Points, in no order, along strands that fork and pass close to each other.
(in the rows, 128 means zero)
Two points are linked if the straight distance between their rows is under 103. Some points are linked to none.
vegu: [112 141  98 101  79 137  99 161 142 127 136 118 116  87 132 133 133 138
 148 125 131]
zan: [136 183 146 119 100  80  59  93  99 144  90 132 110 133 132 101 183  87
 121  98 132]
Voto: [157 100 105  74 105 114 105 115 103 122 193  72 125  95 124  69 156  96
 135 160 138]
nusit: [129 107 145 157 109  70 129 114 110 172 105 108  96 118 126 113 165 122
  95 113 188]
lamu: [141 158 149  74 101  73 112 125  92 101 124  96 105 118 111  92 203  90
 112 126 106]
Nupel: [144  93 170 132 201 139 231 124 174 139 148 173 163 136 123 130  88 119
 133 140 121]
Pobon: [ 95  87 117 139  83 165 162 187 175 116 114 121 117 112 143 169  65 124
 133 110 123]
zare: [135 168 110 169 146 161  80 144 125 121 128 140 147 101 131 120 140 141
 164 163 167]
Nibad: [133 207 185 144 147 164 114 120 110  87 114 209 151 143 140 150  84 125
 152 161  90]
dop: [116  87 151 202 121 133 156 180 124 138 101 154 100 119 168 144  86 134
 112 116 162]
Sez: [140 158 102 121 185 168 138 124 115 103 177 149 173 195 133 148 142 144
 138 135 146]
mazuz: [ 98 118 101 191 116 169 148  94 143 125 103 134 131 165 117 121 145 185
 119 110 141]
vilu: [132 153 153 153 177 148 162 126  57 128 102 133 139 157 166 194 114 141
 134 171 144]
Fera: [143 134 142 136 207 100 159  93  55 130 127 123 143 169 141 167 117 131
 165 171 122]
topun: [155  88 102  48  73 138 146 148 157 141 148  79  96 118 133 119 126 135
 102 103 137]
kirof: [145 174 129  99 182 136 124 118 135 104 133 142 141 154  93 112 168 161
 183 172  64]
ribip: [136  68 119 165 135 132 128 125 132 135 157  83 118 108  98  43 184 139
  89 137 147]
pavo: [127 192  99 130 130 152  86 123 108  92 138 146 146 126 129 124 167 138
 182 160 155]
desa: [145  82 109 148 198 130 183 109  89 128 153 172 132 144 152 105 119 157
 149 101 163]
votim: [ 90 119 110  78  96  84 190 132  74 146 101  98  97 116 131 151 189 130
 172 126 127]
gol: [124 144 131  98  96  88 134 123 113 148 116  82 110 110 108 127 187 119
 118 140 135]
vutus: [162 128 111 108 171 152 177 116 131 126  99  82 130 122  99 132 151 164
 151 162 129]
Nulug: [185 184 120  92 138 144 106 108 142 133 100  88 123 123 101 137 169 159
 109 155 152]
tup: [115 143 119  52  93 106  85 125 103  89 147  87 130 131 107 121 161  74
 173 135  38]
gok: [124  90 117 217 142 153 120  90 139 151 114 129 135 155 123 108 136 163
  84 105 169]
lut: [116  65 145 162 162 153 199 168 167 117 149 138 153 106 131 120  58  97
 148 132 126]
ramer: [147 112 124  65 105 110  91 161 116  92 195 104 118  75 135  71 131  80
 132 140 101]
Dulo: [108  77 145 190 146 138 166 167 141 125 115 120 138 114 134 141  85 114
 119 136 147]
debuz: [134  99 106  87  85 155 116 200 187 119 148 114 110 111 136 156  73 125
 114 117 125]
pimup: [132 133 151 162 115 113 107 182 144 121 106 158  95 106 146 142  96 126
 119 132 160]
loro: [124 164 147  91  53 102  89 138 162 117 124  96 119 111 108 151 134  99
  97 127 132]
Sov: [126 187 152 128 137 132 101 134 144  76 127 157 129 133 102 125 151 135
 114 130 108]
Vuza: [168 155 114  91 180 143 142 103 148 120 118 115 137 132  85 119 150 169
 162 169  98]
Pir: [ 96 140  98  97  70  88  92 126  89 165 150  97 126  90 129  96 176  91
 178 137 111]
fakon: [120 129 114  86 125  97  75 111 126 107 140  87 138 136  96  98 171 107
 135 145  34]
megir: [128 140 124  62  59 114  98 172 144 122 131 105 113  81 133 129 123 102
 121 127 121]
faf: [105 113 117 125 161 136 109 144 157 127 147 149 148 114 109 127 109 141
 120 127  60]
zak: [118 153 115  97 115 118  87 109 106 121 111 153 129 116 148 158 101 126
 161 116  83]
Fetul: [105 129 111  93 130 131  89 120 158 115 159 125 141 133  93 118 148 145
 121 128  30]
livi: [138 180 129  71  56 122 125 133 132 162 126  82 109  88 117 100 183 115
 116 150 143]
kig: [154 202  87  88 114 150  88 130  93 118 108 143 119 123 147 120 186 146
 186 130 124]
punut: [ 94  89 133 121 166 150 183 162 145 105 180 164 165 113 137 138  79 107
 167 129 107]
zopen: [121 140 188 173 161 114 130 120 133 106 147 169 158 127 124 147  63 103
 115 161 121]
bapu: [135 173 127 127 159 109 110 105  57 137  82 147 110 154 156 143 147 159
 183 154  85]
siru: [171 151 157 128 205 124 144 136 115 121 157 208 129 160 153 119 119 145
 109 112 121]
Livup: [147 169 143 112 152 157  63 128 149 103 133 200 138 128 138 120  84 118
 139 119  52]
rabu: [ 96 134 123 137  69 135 139 127 150 147 110 102 123 149 125 162 159 144
  78  95 158]
felab: [ 63 133 104 178  70 160 135 108 129 144  98 122 133 156 141 166 159 153
 118 113 147]
bubuv: [150 107 149 148 196 130 181 130 119 113 161 199 143 151 155 117  99 141
 133 108 157]
Vido: [ 78  88 118 149 129  95 166  81 101 101 142 121 134 179 100 138 150 148
 144 117 124]
mos: [127 169 144  88  46  94  67 109 153 140  95  93 109  88  96 116 147  89
 120 143  96]
dap: [124  61 133 163 123 127 183 112 159 144  75 117  98 131 119 122  96 154
  79  71 112]
Vave: [143  89 115 155  81 141 146 140 143 152 139  64  97  96 117  49 182 132
  96 133 186]
Zazif: [ 83 114 121 134 140 127 163  69 143 115 154 186 159 155 106 136  85 154
 174 139  92]
Ruguz: [ 92  78 124 132  87 104 108 143 138 139 172  92 147 132 123 139 106  79
  97 111 147]
Roge: [125 187 159 139 144 155 115 178 153  89 122 182 128 146 132 151 128 149
  95 125 113]
voru: [102  77 126 151 132 118 176 110 153 119 114 122 112 144  96 115 140 162
  89  92 103]
Nav: [121 178 138 142 164 147  71 110 128 104 112 183 141 116 121  94 123 123
 176 152  59]
diba: [145  99  87 105 128 124 108 140  96 142 173  76 150  98 138  98 156  94
 147 145 163]
nete: [143 177 176 131 158 140 108 118 129 109 138 224 138 144 157 137  69 117
 133 121  71]
redu: [125 103 161 124 163  72 111 176 110  94 153 144 120  91 127  96 124  90
 120 123  96]
gibof: [154 182 129 109 181 148  92 135 123  88 117 150 138 131 112  87 163 121
 188 160  73]
lov: [191 151 111 104 172 139 139  98 113 142  97  74 125 123 111 136 157 151
 138 155 174]
bap: [142  98 111 146 144 150  96 121 169 130 167  98 160 149 110 115 109 112
 101 120 161]
fezir: [129 186 145 128 105  85  72  77  68 146  70 149 103 133 153 129 156 109
 162 113 109]
tarop: [120 108 164 161 181  73 113 141 105 123 133 155 126  92 129 100 105 109
 124 142 102]
soder: [171 190 106  73 116 142  80 123 121 133 108  88 121 112 121 121 176 128
 153 150 121]
Lito: [145  94 129 100 138 109  99 171 122  92 191 143 124  83 130  64 115 100
 136 114 104]
padip: [121 190 186 159 149 133 127 115  97  98  87 161 130 126 131 171  95 137
 124 185 102]
Panu: [134 165 105  59  85 128  87 134 132 143 151  59 160 124 131 162 141  69
 121 140 122]
dovi: [140 133 162 180 172 130 159 104 142 115  92 106 132 120  89 133 134 150
  99 170 168]
pep: [123 149 104 129 182 149 146 128 105  89 175 151 163 170 123 125 157 143
 197 160 137]
reda: [107 139  99 111  91 158 104 135 138 180 144  61 165 128 129 158 146  86
 115 138 150]
Fipep: [129 182 100 104  97 151  46 112 127 141 111 154 130 116 159 149 106 133
 154 106 112]
Lova: [142 112 149 141 192 146 187 119 147 137 117 149 143 106 119 136  88 147
 142 162 105]
temek: [125 158 151 101  93  77  66  98  89 108 113 117 114 139 116  80 201  72
 134 106 107]
Vamoz: [ 95 103 105 131 114 123 140 119  90 150 122 122 130 118 163 166 115 133
 152 110 150]
vebi: [101  98 122 153  74 118 119 193 149 189 113 104 109 121 166 166  98  90
 104 107 158]
tun: [123 168 155 144  96 129  94 186 149 107 115 167 106 128 145 142 139 129
  93 106 154]
Pusa: [171 153 143  87 151 119 133 130 112 114 102 138 113 117 148 169  79 128
 143 129 162]
duda: [111 159 199 170 170 105 150 106 115 107 116 179 137 120 111 141  87 133
 126 185  83]
sikiv: [ 91  85  99 150  89 126 122 148 122 165 123 135 118 115 174 152  94 126
 129  92 148]
Zolor: [101 110 121 108  34 133 141 204 168 199 133  84 107 104 140 148 121  84
 105 111 142]
ripan: [106 145 118 120 110 120  97 143 139  87 128 147 117  88 108 104 152 155
 147 141 109]
Datel: [126 108 141 189 150 148 176  92 138 142  62  76 137 137 114 147 124 144
 104 153 153]
purap: [ 97  97 130 121 104  86 157  98 131  88 145 129 118 150  86 131 154 158
 107  97 126]
Virop: [108 140  95  48  66 134  99 132 117 112 169  79 141 113 123 136 158  82
 155 147  91]
Viz: [ 98 102 123 116  94 109 157 108 140 163 110  66 131 156 121 174 155 108
  80 100 136]
Zokom: [138 153 108 114 151 171 129 101 182 119 168 196 160 111 115 121  75 146
 192 153 117]
pazi: [149 165 119 115 177 142 127 125  83 124 109 164 122 145 153 145 136 167
 156 143 104]
Dol: [146  66 110 217 136 159 145 142 141 146 120 121 134 164 151  98 110 138
  93  73 168]
fir: [146 116 192 162 178  81 132 155 139 102 141 194 124 122 123 123  85 121
 100 126 123]
memeb: [130  60 136 139 150 109 179 113 155 148  85 152  95 110 126 121  61 165
 116 103  99]
buve: [134 146 163 155 148  87 131  95 109 116  92 169  86 137 121 130 135 173
  96 115 140]
bufi: [159  68  98 176 162 157 157 116 119 140 119 144 134 142 157  95  97 146
 131  82 177]
kabus: [127 106 122 127  97  89 162  93 104 182 103  64 101 116 107 103 193 132
 118 127 180]
gadem: [129 102 178 183 152 162 207 118 174 124 125 176 137 178 132 143  71 145
  86 114 136]
lef: [110  75 133 158  93 143 138 170 198 117 141 153 109 133 119 138  50 135
 117  96 134]
revuz: [111 137 107  93  43 149 114 162 153 204 153  64 152 115 140 153 117  61
 114 123 168]
nid: [161 139  94  89 186 147 137 116 115 108 159 122 146 185 126 131 177 156
 131 113 147]
bese: [163 163 148 122 154  94  88  71  61 123  70 159  98 140 146 123 134 129
 170 128  99]
luzek: [127 132 126 164 184 176 170 135  93 131 115 113 155 181 157 179 138 141
 103 142 146]
pog: [172 116  81  56 131 140 138 104 117 111 165 104 127 162 122 121 153 160
 123  87 153]
Fol: [127 116 124 170 164 169 179 135 112 138  90  79 157 144 134 160 134 123
  93 140 154]
loma: [117 120 174 197 143 121 167  87 117 125 101 173 109 144 126 135  91 173
  97 133 159]
vusok: [179 169 130 124 180 137  97 136 116 118 125 202 117 137 167 119 121 161
 126 107 126]
toti: [120 146 151 169 115  72 104 114 104 126 113 157  98 115 129 118 150 140
 108 107 177]
purot: [159 134  86  31  87 128 137 124 122 127 147  94 115 132 138 142 152 134
 128 105 131]
kekul: [108  98 130 125 172  82 176  80  74 114 124 119 137 188 127 165 123 136
 150 129 129]
mizol: [ 84 107 123 126 172 137 145 142 145 131 171 157 175 118 127 138  95 111
 153 150  60]
fupo: [136  95 160 163 157 172 214 119 207 120 145 171 171 157 118 129  81 123
 119 117 129]
lamag: [136 205 137  84  48 107  81 111 136 171 108  82 113 102 100  96 190  89
 117 144 122]
mef: [107  59 125 155  87 110 120 159 169 123 149 126 108 131 118 119  90 116
 100  91 148]
tugof: [158  81 100  87  44 156 145 185 195 146 137  83  83 122 133 136  95 120
  96  95 143]
derep: [129 171 102 160 115 153  61 132 115 154 111 159 122 109 172 135 124 146
 145 135 157]
Rizaf: [ 81 108 133 126  72  79 130 127 131 181 141  75 151 123 115 148 149  72
  89 115 143]
Todur: [133 111 100 181  78 172  96 128 160 161 133  87 119 107 119  72 171 146
 107 136 193]
perur: [132 106 138 125 161 125 153 118 152 130  98 130 114 102 109 136  86 152
 126 142 124]
Kiru: [156  72  88 114 129 164 119 138 137 145 175  69 150 124 134 103 111  99
 126 124 165]
melef: [101 112 164 200 150 155 189  82 114 121 118 167 143 184 124 153  93 165
 105 134 136]
sesi: [123  92  98 181  86 160  92 112 174 135 150  92 141 142  95  97 128 132
  97 116 191]
miki: [118  79 135 130 167 114 145 153 129 131 158 169 130 149 159 155  66 120
  95  87 110]
gosu: [ 91 132 104  99 106  93 106 111  81 147 111 128 125 131 157 173 126 120
 157 110 108]
res: [150 110 108 130 130 128 150 177 106 150 112 109  85  67 145  76 174 149
 131 128 169]

A fork is a point with three links, a tip a point with one. Leave the first point through the second and follow the links. Name the first fork or tip that comes.
Rizaf, Ruguz => pep
buve, loma => dovi
Dulo, dop => gol
Livup, nete => ribip

Name the points in between on the shortest way along the links from the first point to the second, in order.
vilu, livi => Fera > kekul > Vido > purap > voru > dap > memeb > perur > Lova > Nupel > fupo > gadem > melef > loma > buve > toti > nusit > kabus > gol
pog, pazi => purot > topun > tugof > debuz > Pobon > lef > mef > Ruguz > Rizaf > Viz > rabu > felab > mazuz > gok > Dol > bufi > desa > bubuv > siru > vusok
sikiv, gibof => Vamoz > gosu > zak > Fipep > derep > zare > pavo > kig > soder > Nulug > lov > vutus > Vuza > kirof
bapu, Roge => bese > fezir > zan > temek > lamu > gol > livi > lamag > mos > loro > megir > vegu > ripan > Sov
